A landscape with many valleys, sampled at points; each row gives a point and its height.
From any point a ball rolls to the lowest of the 2 points nearest to it. It stops when none of these is lower. Distance is the straight distance between rows; heights are no part of it.
(1153) h=98: [ 21 -32 -41  -1  22 -14  17   6   1  20  23  13 -15  13  17 -34  43 -46
 -43  -4  35 -15  -8  -7  33  59 -30   7   5   5   8 -33   1   9 -50]
(675) h=647: [-37  35  71  -3  -6 -16 -16 -16  16 -19 -31  -4   6 -11 -63  21 -51 -15
  -1   5 -46 -25  15  26 -30 -37  10 -32  -8  31  21  17 -24 -32  33]
(141) h=290: [ 20 -50  -3  26 -24 -23  21 -28 -19  36  16 -19   1  13 -15 -21  23 -44
  12   5  35   7 -21 -10   6  52  16 -18   0  49 -41 -30 -36 -14 -40]
(1177) h=307: [ 23 -17   2  48  31  19  14 -12   6 -16  -6  -2   3  24   4   8  62   9
 -44   2  20 -22 -33  37  33 -24 -18  -5 -12  22  20  -9 -11  15 -40]
(902) h=657: [ 15 -27 -16  -5 -22 -60 -46   8  30  18  65 -52 -30 -32  -4 -21 -44 -28
  10   0  38 -21 -12 -51  10  17 -22  -5 -11   3  -2  21 -33  20  -4]
(1007) h=423: [-10  -6 -25   6  23  64 -30  72  24  -5 -41  -7 -46   0 -18  42 -14  42
  18  24  12  24  -7  -7  -8 -30 -40  33  23 -17  33  62  36  70  21]
(174) h=605: [ -1 -59  -4 -12  35 -10 -13  14  36   4  24  15 -22  -7 -30 -23 -62   5
   0  20  31   6   8 -30  31  -3 -43  17  15 -40  33  48 -44  39 -14]
(923) h=485: [ 30   4 -13   3 -13   3 -23   5 -10   1   8  -1  42   2  21   9  49  31
 -35 -12  10  -5 -26  32  -6 -17 -26  34 -10  -1 -38   7  39  35 -17]
(463) h=517: [ 35 -13 -37  17  28  13 -10  -2  -5 -26  14 -23  17  20  26   6  65  19
 -49  15  26  -6 -21   8 -14 -18 -42  55  13 -24 -34   0  67  82 -20]
(1460) h=284: [-56  49 -58  -6  30  -8 -35  40  50  26  -8 -32  -1 -22 -58  33 -36  36
  35  13 -26  -5 -45  -6 -16 -32 -61  -2 -41 -33  13   9 -10   3   6]
(1462) h=539: [-33  37  13 -37  46 -40  21 -31  30  20 -13   6  13 -13 -49  17 -34 -11
   8  15 -44 -20 -12   5   8   0  -2 -28 -11   2  12 -15 -51 -39   9]
(847) h=550: [-37  18  15 -71  10 -15  13   1   3  27 -26  36  17  20 -45 -20   9  11
 -26  30 -20  22  -3   2  30  31 -23  41 -15 -39   3  -7  -5  27  11]
(1164) h=253: [ -7   0   5 -35 -56 -31 -22   0   1  13  27 -16 -22 -32   3 -10 -60 -25
  26   3 -10   7  15 -32 -26   4  28 -20 -24  21 -14   5  -1 -18  22]
(232) h=743: [ -3  -4  15  60 -25  -8 -34 -11 -36   8 -14 -18  13  27   6  -3  35 -29
 -18 -12  58  -2 -13  -5 -25  27   8 -11   3  25 -41 -21  24 -21 -11]
(820) h=201: [  5  23 -27  -2 -36 -30  -5   3 -11  18  20  -8  -3 -43   6  -1 -59  -9
  66   2 -29  22 -25 -36 -20   3  38 -24 -31  33 -17   0   8 -20 -17]
(1438) h=452: [ 29   0   1  24 -18  15   1 -20 -35  -4  -1  -4  51  23  57 -33  59  -1
 -35 -26  12 -13 -28  36 -14 -20 -15   4  32  -5 -30  -5  44  28 -34]
(98) h=654: [ 17  18  47  13  -7  25  11 -31 -21   0 -34  20  46  25 -12   1  24  32
  22  -4 -28  16 -28  67 -15 -41   4   8   6  20 -23   9 -15 -15 -29]
(734) h=216: [-19  25 -79 -21 -29  26  29   7 -17  29 -19  18   4 -15  61 -12 -26  26
  43   6 -66  14  -4  14 -16 -42   3 -34  29 -44  11  -2 -28 -14 -49]
(650) h=222: [-48  56 -56  -4  32 -14 -14   7  26  15  -8  -8  19 -47  -8  15 -40  30
  24  -5 -62 -19 -31  20 -43 -43 -44 -30 -20 -29  24  11 -32 -31 -10]
(1258) h=515: [ -7  11   8 -42 -11 -21 -18   8   9  21 -12   2  16   9 -56   4  -2  26
  -8  24   0  33  -3  -1   9  21 -19  47 -33 -11 -32  15  -8  47  -8]
(1187) h=402: [ 13 -33 -21  24 -23 -37 -17 -10  13 -19  70 -58  11 -51  17   1  19 -36
 -11 -25  -1 -26  -6 -12   7  -2  25 -17 -28  28  25  19 -37 -47  -3]
(176) h=267: [ 18  31 -75  10 -18  28  35  -6 -25   2 -14   3  17   0  81   7   6  32
  47  -3 -39  22 -31  53  -3 -60   3 -39   7 -36 -22   2  -2  14 -54]
(8) h=385: [-40  20  -3  33  23  52 -32  55  29   0 -64   6 -32  20 -35  22 -14  27
  -3  11   1  -6 -28   1   0 -42 -21  -3  42  -6  46  37   7  32   3]
(1296) h=365: [ 21 -19 -17  32  17  -6   2 -15  25  -6  26 -23  21   1 -43  20  42  20
 -11   2   4  -9 -45  39  16 -13 -19  16 -33  28  10   6 -34   5 -38]
(349) h=639: [ -5 -40   8 -16  44 -20  10   6   0   8   6  37 -19  12  -6 -41 -22 -25
 -25  17  63  -4  12 -52  50  26 -12  27  29 -25  43  17 -33  24  -2]
(353) h=503: [ 18 -16 -19  20  15  -8 -28  27  62 -24  57 -41 -27 -51 -34  21 -17  20
  21 -10  13 -13 -18  -5  12 -36 -17  13 -27  -1  38  41 -24  24  10]
(247) h=450: [-13   7  32  -9 -45   1 -21  19 -37  -9   2   1   3  35 -33  10   4   6
 -17   7  45  48  27 -30 -17  33   7  46 -33   1 -42  -6  57  38  43]
(33) h=156: [-28  29   4 -12  17 -14  54 -21  31 -22  -9 -10   0 -36 -14  26 -28  27
  35  -3 -91 -15 -19  17  -4 -48  24 -27 -31  13  44 -13 -34 -65   2]
(244) h=680: [ 22  12 -23  11 -14 -34 -50  17  26  32  33 -56 -12 -30 -24   8 -38  -7
  46  12   5  -6 -46 -29  -5  10 -16  -2 -14  17 -21  34  -5  28 -10]
(377) h=462: [ -2  -5  -7  18  -8 -39 -34  27  46 -47  75 -37 -31 -58  -7  12 -20 -21
   2 -34  15 -43  20 -19  16 -22 -15  -9 -41  -2  53  20 -18 -25  42]
(604) h=794: [-42  29   9 -47  13  -6 -17   8   4  22 -65  44  -6   8 -21 -22 -72 -22
  -5  41 -32 -10   9 -17 -28  -7 -14 -36  46   4  11  10  -6  22  22]
(1067) h=587: [-18 -68  37  25 -23  48 -15 -21   3 -27  -8  -7  21  35  29   6  70 -20
 -36 -29   3   7  21  28   2  42  31  -2  13 -25 -10 -35   0 -60  60]
(800) h=549: [ 53 -11 -31  34  54  26   2 -29 -15 -61   5 -12 -25  20   1  18  57  45
  -6  22  -1   1  15   2  -8 -37 -21  37  -7 -12 -35  15  70  55  -1]
(1432) h=498: [-41  69  36 -25  55 -18  26 -41  20  30 -38  28  16 -11 -22  18 -12  -4
  15  -7 -55 -29  18  40 -14  14  11 -27  -1  -9   5 -38 -36 -78  14]
(745) h=401: [-18   3  30  -6 -38  10 -21  -4 -43  24 -10   5  30  39 -20 -24  38 -19
 -46   1  40  27 -10 -28 -17  48   5  21   1 -15 -55 -23  42  18  45]
(1352) h=604: [-19   4  26   3  20   3 -11  -5  -2  15 -21   6  27   9   6   3  54 -53
 -62 -21  11 -41  36   8  -2  70  17 -13  41  -2  -9   3 -10 -25  15]
(1260) h=384: [-35 -23  30 -35 -55   3 -41 -19  13 -11 -12   2   9   8  -8   4  -2 -43
 -20  -2  10   5  46 -11 -21  61  42 -26  22 -19 -13  -8  -6 -57  83]
(512) h=321: [-22 -10  20 -40 -30 -19 -17 -14  -4  11  -6   6  11 -14   2 -13 -22 -34
  -4   0  -4 -16  48 -18 -24  31  37 -23  35  14 -17  -1 -20 -35  34]
(74) h=673: [ -8 -55  51 -48  29 -24   9 -14  -8   7  26  42 -11  13 -29 -36  -7 -49
 -22  17  50  21  43 -35  63  50   1  20  22 -24  18  -7 -34   0  16]
(845) h=264: [ -5 -36 -89  -6 -21  23  15  27   3  38  11 -18 -17  -3  39  -7  -7  11
  18  25 -10  22  13 -14  14 -36 -20   2  31 -70  21  31 -41  48 -69]
(1307) h=357: [ 17 -70  19  42 -20  -2  26 -57 -11   2  16 -25   9   2   0  -5  34 -48
  16 -20  14 -11  -3  -1   5  33  41 -44  15  48 -24 -35 -48 -60 -26]
(196) h=358: [ -4  32  37  39  33  -6  17 -28  -7  17 -18  13  13 -12 -13   2 -15 -31
  14 -14 -14 -43  -7  22  -9  19  24 -26  37  31   3   1 -44 -65 -32]
(881) h=571: [-28  35  15 -29   8 -54 -15 -10  29  18   3 -11 -31  -6 -53   9 -59 -30
   8  10  -4 -25  -4 -28  -3  -2  -2 -41 -25   7  13 -12 -35 -11  40]
(585) h=770: [-44  18  51 -62  -7  -3 -19 -10  -4  -1 -59  20  -7   2 -34 -21 -73 -50
 -11  33 -16  -8  42   0 -37 -17  -7 -39  21  23  25   4   1  31  82]
(1193) h=588: [  5  33  -2  20 -34 -20 -69   7  17  14  26 -29  45 -37   0  -8 -19   8
   4 -23 -16 -23 -42  49 -32 -37 -39  16  19   5 -13  64 -16  24 -31]
(1406) h=499: [-39  64  29 -34  18  48  45  -2 -21  12 -66  49  17  28   2  -7  20  33
  -6 -13 -61  10 -12  45   6  -1  15  -7   6 -21  -3 -24  20 -22  -4]
(523) h=589: [-24  56  17  -7  20   0 -37   3  19  -9 -24  15  19 -36   8  -5 -46   4
   0  -8 -35 -61  10  43 -53 -39 -28 -31  27   4  23  52 -20 -19   4]
(454) h=871: [ 55 -16 -12  39  32  20  32   9 -33 -47  -4   5 -59  20  34   9 -16  24
  36  15  24  23  30 -55   7 -11   8  -2  -7   7 -24 -20  71  45  10]
(1440) h=449: [ 10  -5  -6   5  22  44 -41  51  38 -36  -2 -23 -36 -11 -64  55  -8  58
  23  34   2  32  -2  30 -12 -43 -38  44 -11  -3  15  64  10  66  23]
(814) h=597: [ 47 -23  15  -9  -1  19  48 -18 -30 -36   4   2  -5  60  46 -22  36  24
  11  13   1   6  26 -48  -7 -19  20  21  27 -24 -44  -9  92  70   8]
(1163) h=391: [-25  34  59  66   9  14  16  -5 -46   2 -38  28 -10  53 -43  35   7 -35
 -32   0  43  -5   8 -14  35  11  29 -22  12  22  30 -45  26 -19  14]
(1357) h=803: [ 22 -27  25  12   9  24  48 -48 -38  16 -26  10  21  43  23 -27  64  -5
   4  -6   6 -11 -15  46  28   4   6 -31  16  32 -47 -47   3  -8 -48]
(1400) h=527: [  3   4  -5 -13 -14  -3 -43  12   6  -1  23  -9  27 -20  25  -9  33 -10
 -73 -19   5 -46   2  27   2  -1 -19  19  25   1  14  29 -12   3  -5]
(989) h=147: [ 37 -52 -44  25  15  17   5   7  18 -23  37  -6 -12  -4   4  12  13  36
   0  25  25  13 -28   8  19 -34 -34  30  -1 -17  22  47 -44  40 -35]
(1009) h=214: [ -9 -56 -67  15  14  28 -12  33  26  12  27 -34 -17 -13  -8  33  -8  19
  17  32  -3  20   1 -15  14 -67 -40  16  18 -60  31  50 -58  49 -34]
(520) h=583: [-17 -23  -2 -49  47 -19  36   2  25  12  16  27 -18   5   1  -4  10   4
 -22  -1  -3  -3  33   3  57  36 -11  19 -39 -39  41 -28 -29 -43   1]
(616) h=74: [ -9  44   5  19  16 -20  33 -25   6  -8  14 -18  26 -47 -18   4 -24  12
  51 -29 -49 -11 -36  22 -28  -3  31 -22 -29  12   7 -19 -31 -69 -32]
(1123) h=706: [-17 -51  76 -59   8 -17  16 -13   3 -12   9  53  -4   8 -32 -20 -45 -15
  -4  21  17  32  60 -20  33  18   0   4  -2 -21  13   1 -18   3  45]
(549) h=609: [  7  45 -29   9 -30 -21 -52  -3   3  16   6 -20  63 -31  -8 -11 -22  19
  37   5 -21  17 -55  50 -45 -24 -37  36  33 -35 -26  31 -28  12 -61]
(1284) h=335: [-46  24 -30  17  36   5 -39  30  41  15 -27 -11 -14   1 -50  18 -22  22
   8  16  -4 -11 -41   0   6 -38 -43 -11   1  -9  20  37 -27   9  -6]
(1025) h=148: [  2  33  19  32 -25 -22  11 -18 -26  -5   9 -15   4 -34  -5   7 -40   8
  52 -10 -36  17 -16  -5 -23 -15  50 -34 -39  55 -12 -20  -8 -48  -6]
(1061) h=346: [-15  -9   2  16 -31 -47  -1 -21   1 -18  53 -60   0 -29 -38  23  -4 -34
  17 -16   8  -6 -14 -21   7  21  41 -25 -65  16   6 -10 -26 -58  13]
(444) h=618: [-29  26  27 -45  14  -7  -7  -8  16 -20 -32   1  27 -33 -17   2 -58  -7
   5   1 -78 -35   1  39 -75 -50 -22 -40   2  29  28  15 -26 -17  40]
(230) h=829: [-46  45 -66  -1  23  16 -17  52  14  49 -40   7 -33   3  -7   8 -49  21
  25  14  -4  10 -24 -41  -5  -5 -30  -3   8 -25  27  -1  30  24 -15]
(1388) h=555: [ -8 -43  31  20 -51  38 -12 -16 -10 -44  -7  -5  21  19  50  15  31   7
  -7 -30   8  31  31   8  -9  12  38  -4 -25 -20 -11 -39  29 -64  61]
(551) h=323: [-13  -6  26  78  20  12  18  -9 -26 -25 -19  -4 -17  38  -6  33  52 -35
 -34 -20  36 -22   5   9  26  13  -1 -21 -17  22  21 -47  15 -36   6]
(299) h=292: [-15  22   9  17  15 -29 -14  -7   5  38 -14  -2   3  10 -29 -10 -11 -38
  -3   9  22 -17 -12   3  -4  22   1 -16  14  21   2   0 -19 -29 -21]
(1098) h=493: [-25  33   3 -27 -15 -37   6 -12   4  25   2   1  17   5 -59  27  -1  -4
   8   7   0  26  -1   8  12  36  19  12 -64   4 -21 -39   1 -31  23]
(884) h=584: [  5 -16   2  37 -50  25   2   8 -41 -36   2   4   1  18  75  -5  32  -1
   6 -22  16  11  17 -58 -30  -7  28 -12   9  10 -16 -23  79  -5  38]
(1035) h=491: [  6   8  49  60 -38  24  -7  13 -29 -27 -27  -2 -11   0   9  17 -13   1
   4 -10   3  -4  -3   0 -14 -40  37 -21  23  64  13  14  17 -28  14]
(1471) h=210: [ 16 -16 -24  29   9 -25  -1  -3  -1  34   7   3 -13   2   1 -20  17 -56
 -14   0  36 -30 -14 -10   9  62   7 -22  25  34  -3 -14 -30  -9 -43]
(945) h=160: [-30  44 -64 -10   3  -5   6  -5   5  36  -2 -10  25 -34  22 -13 -40  23
  46   7 -49  -1 -33  15 -33 -28 -30 -24  17 -45   9  13 -35 -19 -59]
(1248) h=453: [ -5  27 -15   2  -1 -43   9 -25 -17  36  16 -23  37  -8 -47   6  23 -11
  30   8   1  17 -27  36  -4  51  -9   9 -58   7 -54 -46 -14 -35 -41]
(1288) h=313: [ 35   9 -54  12  14  31  38 -32 -17 -28  -7   6  19  21  87  18  43  39
  28 -22 -22 -11 -20  49  10 -62  -1 -27  -2 -32 -29 -14  42  13 -35]
(790) h=300: [ 46 -34 -47  57  53   1   3  28   9 -15  37 -16 -43   8  -3  17  21  -2
  12  11  86   9  -4 -33  16  42 -42  31 -32   3 -15 -12  25  47 -27]
(1358) h=529: [-37  50   0 -27  -8 -46 -28   4  17  35  13 -23 -21   2 -60  17 -30 -12
  -1   5  28   6   0 -13  -1  27 -17  -6 -54   1 -12 -17  14 -11  14]
(891) h=463: [ 23 -16   9  30 -25  -2   2  11   0 -16   7  -5 -27  -5   8  12 -29   8
  15  -2  -2  -1  -4 -13  13 -37  26  -7   5  43  30  13 -10 -19   9]
(1382) h=763: [ 14 -12   8  49  11   6   2 -27 -33  -9 -17  -6   5  41 -14  13  51 -12
  -7  14  43  13   6 -18  -7  15   3   2 -18  26 -55 -44  55  19 -21]
(693) h=925: [ 10  -8 -47 -24  -1 -14   9 -18   9  50 -12   9   7 -12  26 -29 -15 -15
  -8   7 -16 -18 -19   5   6  10  -2  -1  48 -17   7 -15 -39 -10 -46]
(47) h=408: [ 29   5 -34  12   7 -14  16 -27   9  10  16 -21  26  -5 -43  22  21  37
  23  18 -14  22 -36  29  -5   4  -6  24 -53   5 -38 -10 -13  13 -37]
(762) h=446: [-22  29  50  17  14  23  29 -22 -43  32 -55  43   8  47 -35  -3   8 -33
  -2  11  11  12   1 -11  24  32  41 -11  40  16  -7 -45  16 -12  -2]
(103) h=454: [ -4 -41  30 -21 -37 -27 -34  -8  23 -26  52 -36  11 -38  16   0  16 -18
 -24 -25 -16 -27  34  -1  -7   2  15   0 -25   2  11  32 -42 -43  33]
(498) h=884: [ 56 -31 -19  26  26  22  37  -8 -14 -10 -15  21 -27  34  14   5   6  26
  15  30  25  33  -2 -26  25 -18   9  13   7  -2 -18 -18  19  50 -24]
(874) h=556: [ 20  -3  10  39 -62  20 -46  41 -39 -43   4  -4 -21 -12  55   9 -18 -10
   3 -17  30  15  22 -53 -31 -11  30 -10   0  30  -5  23  51  18  43]
(182) h=237: [  3 -22  15  53   6  16   7  22 -24 -38  13   5 -27  29  29   4  36 -28
 -53 -28  61 -23   4 -32  27  18   0   9  10   9  27 -11  25  -4  15]
(1204) h=576: [  9 -34  21 -22  19   5 -10  35  32 -28  12  19 -20 -16 -47  13 -52  35
  15   9  25  35  36 -12  15 -16 -31  32 -29 -13  23  51 -12  42  18]
(869) h=412: [-24  68  33  37  52   8  31 -11 -13  22 -38  25   9   6  18  -1  28 -19
   1 -23  -3 -49  16  47 -10  41  11 -18  31  -1  13 -14  -7 -58 -28]
(1297) h=524: [  2   2  23  60 -65   7 -59  10 -33 -26 -17 -22 -20  10  13   4 -31 -35
   3 -20  41  -7  10 -28 -25   5  32 -34  23  35  -6  15  12 -30  30]
(1383) h=937: [ -4   8 -38 -59  12 -50  10 -18   9  71  -6  18  18 -24   7 -31 -18 -36
   7  11 -15 -21   9  -8   4  58 -10  -8  54 -14 -28 -23 -30 -17 -27]
(54) h=381: [-16  10 -11 -67 -43   2 -23  26   1  26 -33  20  14  -9  -1 -28 -50   9
  -1  24 -22  32  -4 -19 -26   9 -12  22  24 -13   1   7  32  56   3]
(702) h=291: [-14  -3  19  -4  -8 -36  34 -19  23 -48  51 -48  -4 -39 -42  37 -26   2
  37 -12 -30  24 -10 -22   6 -15  47 -19 -84  21  19 -14 -26 -30  23]
(1301) h=230: [-10 -15  17   7  17 -15  62 -11  36 -38   6 -25 -17 -17 -60  35 -19  33
  30   8 -46  17 -25  -5  22 -45  31  -3 -53  13  40  -6 -53 -26   7]
(412) h=896: [ 57 -51 -65  12  18  11  61 -24  -2 -17   2   7 -29  22  40   0  32  34
  35  27   9  21 -20  -2  25 -11   7  -1  -9 -13 -10   2 -19  35 -46]
(418) h=632: [ 10  30  -6 -20 -27   0  -8  -7  -5  32 -24  12  45  -3  -1 -20 -16  37
   9   3 -39  25 -26  53 -31 -17  -8  26   7 -11 -39  10  -8   5 -41]
(550) h=525: [-13 -31   2  -8 -43  22  -8  10  -1 -28  30  -6   0 -16  57  11  14  -2
 -12 -27 -30  16  48   7   4  16  53 -11 -34 -20  18 -22   7 -75  64]
(939) h=490: [-10 -33  34 -36 -49   1 -24  -4   6 -33  21  -5  13 -13  11  14  -4   0
  -7 -12 -28  11  42  18   3 -14  19   8 -55   4  22   8  -5 -39  52]
(245) h=624: [  2 -54  33  33  -9  16 -24 -36  -4  -6   2 -18  41  22   7   0  70 -47
 -41 -23  15 -17  15  37  -1  53  24 -10  25  14 -23  -9 -31 -39  14]
(1457) h=599: [-10  -5  27 -13  10  29  45  -8 -24  14  -5   9  -5  48  46 -24  58 -20
 -27 -32   3  -2  11  -1  29  33  31  -2  14 -18  -7 -51  34 -15  28]
(1047) h=343: [  2 -34  16 -32 -51 -20 -17  -7 -31  23   2   3  31  13  -6 -32  45 -18
 -39  -1  32   7   6  -1   7  54   1  47  22 -11 -47 -15  13  32   3]
(726) h=535: [-29  68  -6 -28  12  10  24  17 -10  25 -31  20   2   2   4 -25  13  14
 -27 -12 -16  -5 -10  15   8  15  -8   0  -6 -19   7 -18  25 -26  -6]
(1210) h=823: [ 18   0  -1  16  14  11  40 -39 -20  25  -4   8  18  -7  45  -9  49  -7
   5 -31 -17 -30 -10  49  -4  15  15 -29  33  20 -21 -41 -30 -40 -45]
(1379) h=411: [ 13  32  13 -23 -14  36  33  -5 -22   2 -14  15  44  21  71 -34  61  16
 -38 -30 -21 -15 -21  32  -6 -12   0  -1  58 -23 -14  -9  51  16  -1]
(933) h=330: [-37  24 -30 -70 -16 -15 -15  32   6  19 -13  27 -25 -21  18 -21 -60  -6
   2   5 -16  12  16 -36 -18  10 -18   1 -20 -15   4  -9  35  15  25]
(496) h=721: [ 22  15 -16  65  -9   6 -33  13 -23   1   4 -17  -7  -2  42 -16   7  -9
  -4 -22  46 -16 -18 -25  -5  -2   8  -3  15  40  -9  -5  33   2 -25]
(1420) h=812: [-57  37 -41 -18  35  12 -16  32  19  25 -65  32 -29   0 -14  -8 -77   0
   9  28 -30 -16  -5 -32 -22 -34 -32 -47  25 -10  42   2 -18   2   5]
(453) h=567: [-13   2   8 -39   3  -7 -14   3  12  23 -15  19  25  -3  31 -23  39 -35
 -63 -15  -7 -41  27   1   0  25   9  12  67 -21  10  17   1   8  24]
(739) h=631: [ 38 -64  -3 -11  -7 -31 -27  13  19  11  52 -24 -16 -14  -7 -19 -77   4
  30  15  42  27   5 -48  12  14 -22  15   6 -14   1  43 -32  49 -21]
(1453) h=220: [ 19 -34 -20  31   7 -13 -10  29  -2 -31  55 -12 -23 -15   2  11  26  -2
 -16 -24  57   5  19 -13  13  26 -23  32 -56 -13  -4   6  17  14   1]
(41) h=530: [  9  -3 -16  17  21   6   0  27  39 -68  50 -24 -32 -56 -41  50  -3  50
  37  -1 -25  14  -4  16  -5 -55 -10  21 -54  11  35  42  -4  15  42]
(705) h=382: [-25   7  51 -37  16   4  -1 -24  20  25 -39  48  30   1  -4  -9  -4 -53
 -12  15 -25 -35  56  -5 -10  29  40 -21  68  10 -15   3 -29  -5  36]
(471) h=432: [-18  43  39 -27  11   5   7 -24 -12  46 -61  50  13   6 -27 -33 -18 -45
  -3  17   8  -9  17 -10   2  34  43 -17  81  10 -22  -6   0  -3   5]
(1295) h=551: [ 25 -28  25   7  17   9  18  34  29 -66  47  14 -23 -31 -21  31 -33  55
  16  -7  -4  28  43  12  12 -34  -6  23 -59   2  43  38   1   8  33]
(832) h=484: [ 20  22 -14 -30 -19  -8 -45  24 -17  -2  16 -19  -9  -3 -16  20 -18  13
  -1  21  14  48  10  -5 -17  24 -13  55 -34  -2 -45  13  45  56  22]
(310) h=421: [ 34  -5 -42 -33 -28  27  -3  20 -20  18 -17   5  10  17  21 -20 -10  29
  -4  20 -17  39 -19 -12 -18  -2 -13  37  48 -34 -26  11  26  77 -16]
(62) h=458: [-19  64  42 -10  29  21  27  -6  -8  10 -48  30   9  -4  20   9  -2  10
  11 -22 -59 -14  26  57 -18   0  39 -18  14  11  10 -28 -12 -72  -5]
(237) h=700: [  7  43 -14  52 -13 -16 -52  26   6  15  12 -42 -22 -22  -4   4 -28 -14
  21 -13  35 -13 -26 -20  -5  -7  -2 -23 -12  43   0  26  15 -14  -9]
(3) h=560: [-13  17   8  -7 -28  -7 -56  12  19  -5   4 -12  35 -42  21 -11  -4  10
 -37 -17 -17 -52  -1  44 -32 -47 -29  -3  32  19  25  62 -10  -4   8]
(969) h=586: [-44   8  33 -87  38 -17  15  -2  25  11 -12  47  -8   3 -32  -4   2  -2
 -28  20 -11  11  29   0  43  22 -10  27 -32 -32  35 -21 -19 -15  33]
(789) h=572: [ 59 -18   1 -13  27  43  21 -40 -35 -72  -3  -7 -28  20  32   4  22  48
  15  39 -18  27  31  -6 -22 -38  14  35   4 -19 -45  10  85  59   1]
(76) h=278: [ 30 -52  17 -29 -38  -1 -10  -4 -26  17  14  26   3   7  27 -38   8 -17
 -28   7  47  12   8 -31   6  11  10  42  42  -4 -13  19  -3  52  -9]
(590) h=911: [ 38 -30 -53   1  -6   2  47 -22  -9  33 -17  16  -7  19  40 -36  18  -3
  10   8  12   2 -29   9  38  15   8 -16  36   4  -4 -19 -25  20 -58]
(716) h=843: [-20  40 -53   0  26  17   8  54  19  -2  -8  20 -60 -17  11  15 -46  36
  30   7   3  20   2 -53  12  11 -11  15 -22 -24  41   5  46   9  24]
(953) h=124: [ 22 -42   6  26  27  -4   2  36 -14 -26  51   7  -9  24  31 -25  35  -2
 -43 -29  70   3  20 -40  26  48 -30  37  -9 -31  11   2  41  27   7]
(1010) h=518: [ -2  36 -13  15  15  13   2  34  -2   9  -5   8   6  23  10  -1  22  23
 -41 -15  13  -3 -36   1  11  -1 -15  33  -3  -3   6   0  40  27 -10]
(690) h=674: [-14  29  73   3 -17  11  -2 -33 -11   0  -9  -5  42  -4 -39   7 -11  20
  10 -13 -41   9  -2  51 -25 -22  20  -8 -15  44 -14  10 -23 -44   4]
(595) h=362: [ 17  16 -20  -8  12  41  58  -4 -18   4 -33  24  12  36  72 -19  42  28
   7 -25 -25 -24 -25  49  27 -33   7 -32  39 -22   1 -12  13 -10 -36]
(710) h=737: [-26 -26  78 -63 -18 -14 -17  -9   8 -21  -4  30 -22   9 -50  -9 -59 -43
   3  24  -6   4  71 -18   0  -7  -4 -21 -14   9  28  -1 -27  10  82]
(489) h=213: [ 39 -62 -27 -14 -18   3  -4  -2  11   7  25   0  -5  -8  32 -21  -4  18
 -19  18  24  25  -6  -5  16 -16 -14  41  32 -16  11  32 -33  47 -35]
(803) h=470: [ 32  -7 -17  16  17  35 -21  -1  20 -30  11 -41 -30 -12 -67  61   7  57
  31  37 -31  42 -21  31 -25 -39 -12  25  -7  12 -23  51 -11  50  16]
(1033) h=451: [ 24  14   4 -44 -40  32   7  15 -30   1 -19  15  42  20  14 -27  18  31
 -24   6 -26  36  -4   9 -40 -13  -4  47  32   0 -32  17  57  74   3]
(1445) h=548: [  2 -11 -12 -22  25 -23  31   2  36  -2  43  -8 -10 -25   9  -1   9   1
  -3  -5 -20 -19   9   9  34   0  -6   6 -35  -4  50 -17 -40 -51   9]
(825) h=857: [ 28  22 -33  10  15  15  16  41 -19 -23  27   9 -52  -9  33  16 -34  19
  28  -5  28  28  26 -49   8  18  11  20 -31  -3   7  -9  69  19  14]
(1066) h=566: [ -9  34  -5  -6  -8  19  28  14 -27   5 -11  12  -1  10  49   3  25  14
   0 -19 -16  -4   9   4   5   8  26 -11 -10  -8   5 -42  35 -40   7]
(165) h=504: [ -9 -25   8  -4   9 -48  15  14  36 -25  62 -18 -44 -36  -5   6 -35 -22
  15 -12   7 -25  27 -42  30  -5   3 -24 -34   9  46   0 -40 -35  39]
(582) h=223: [ 33 -32 -35  46  20   0  13  -1  -1 -21  26  -7  -7  30  25   4  79 -13
 -41 -18  40 -23 -20   6  14  17 -52  -1 -25  21  -9 -36  24  24 -53]
(157) h=621: [ 15 -17  50  -8 -12  30  57  -3 -34  -4  -4  30   7  68  33 -27  55  11
 -13  -2  -4   7   3 -42   7 -10  24   6  33 -10 -17 -28  64  37  30]
(111) h=418: [ 32 -61  30  10 -34   9  22 -16   1  -5  16  -2  -9   7  23  -3  17 -16
  -4 -19  13  -2  21   1  26   2  47  -9  14  26  16  -3 -33 -51   3]
(362) h=783: [ 30  -6  -9  24  21  -7  37 -51  -8   6 -37  -1   8  51  -2  -3  61   2
  18   7  15   4 -10  24  19  13 -14 -15 -20  20 -58 -57  31  21 -58]

For each start below, name the point where the ball stops.
(881): (1153)
(157): (945)
(1067): (616)
(1010): (945)
(969): (989)
(884): (616)
(803): (945)
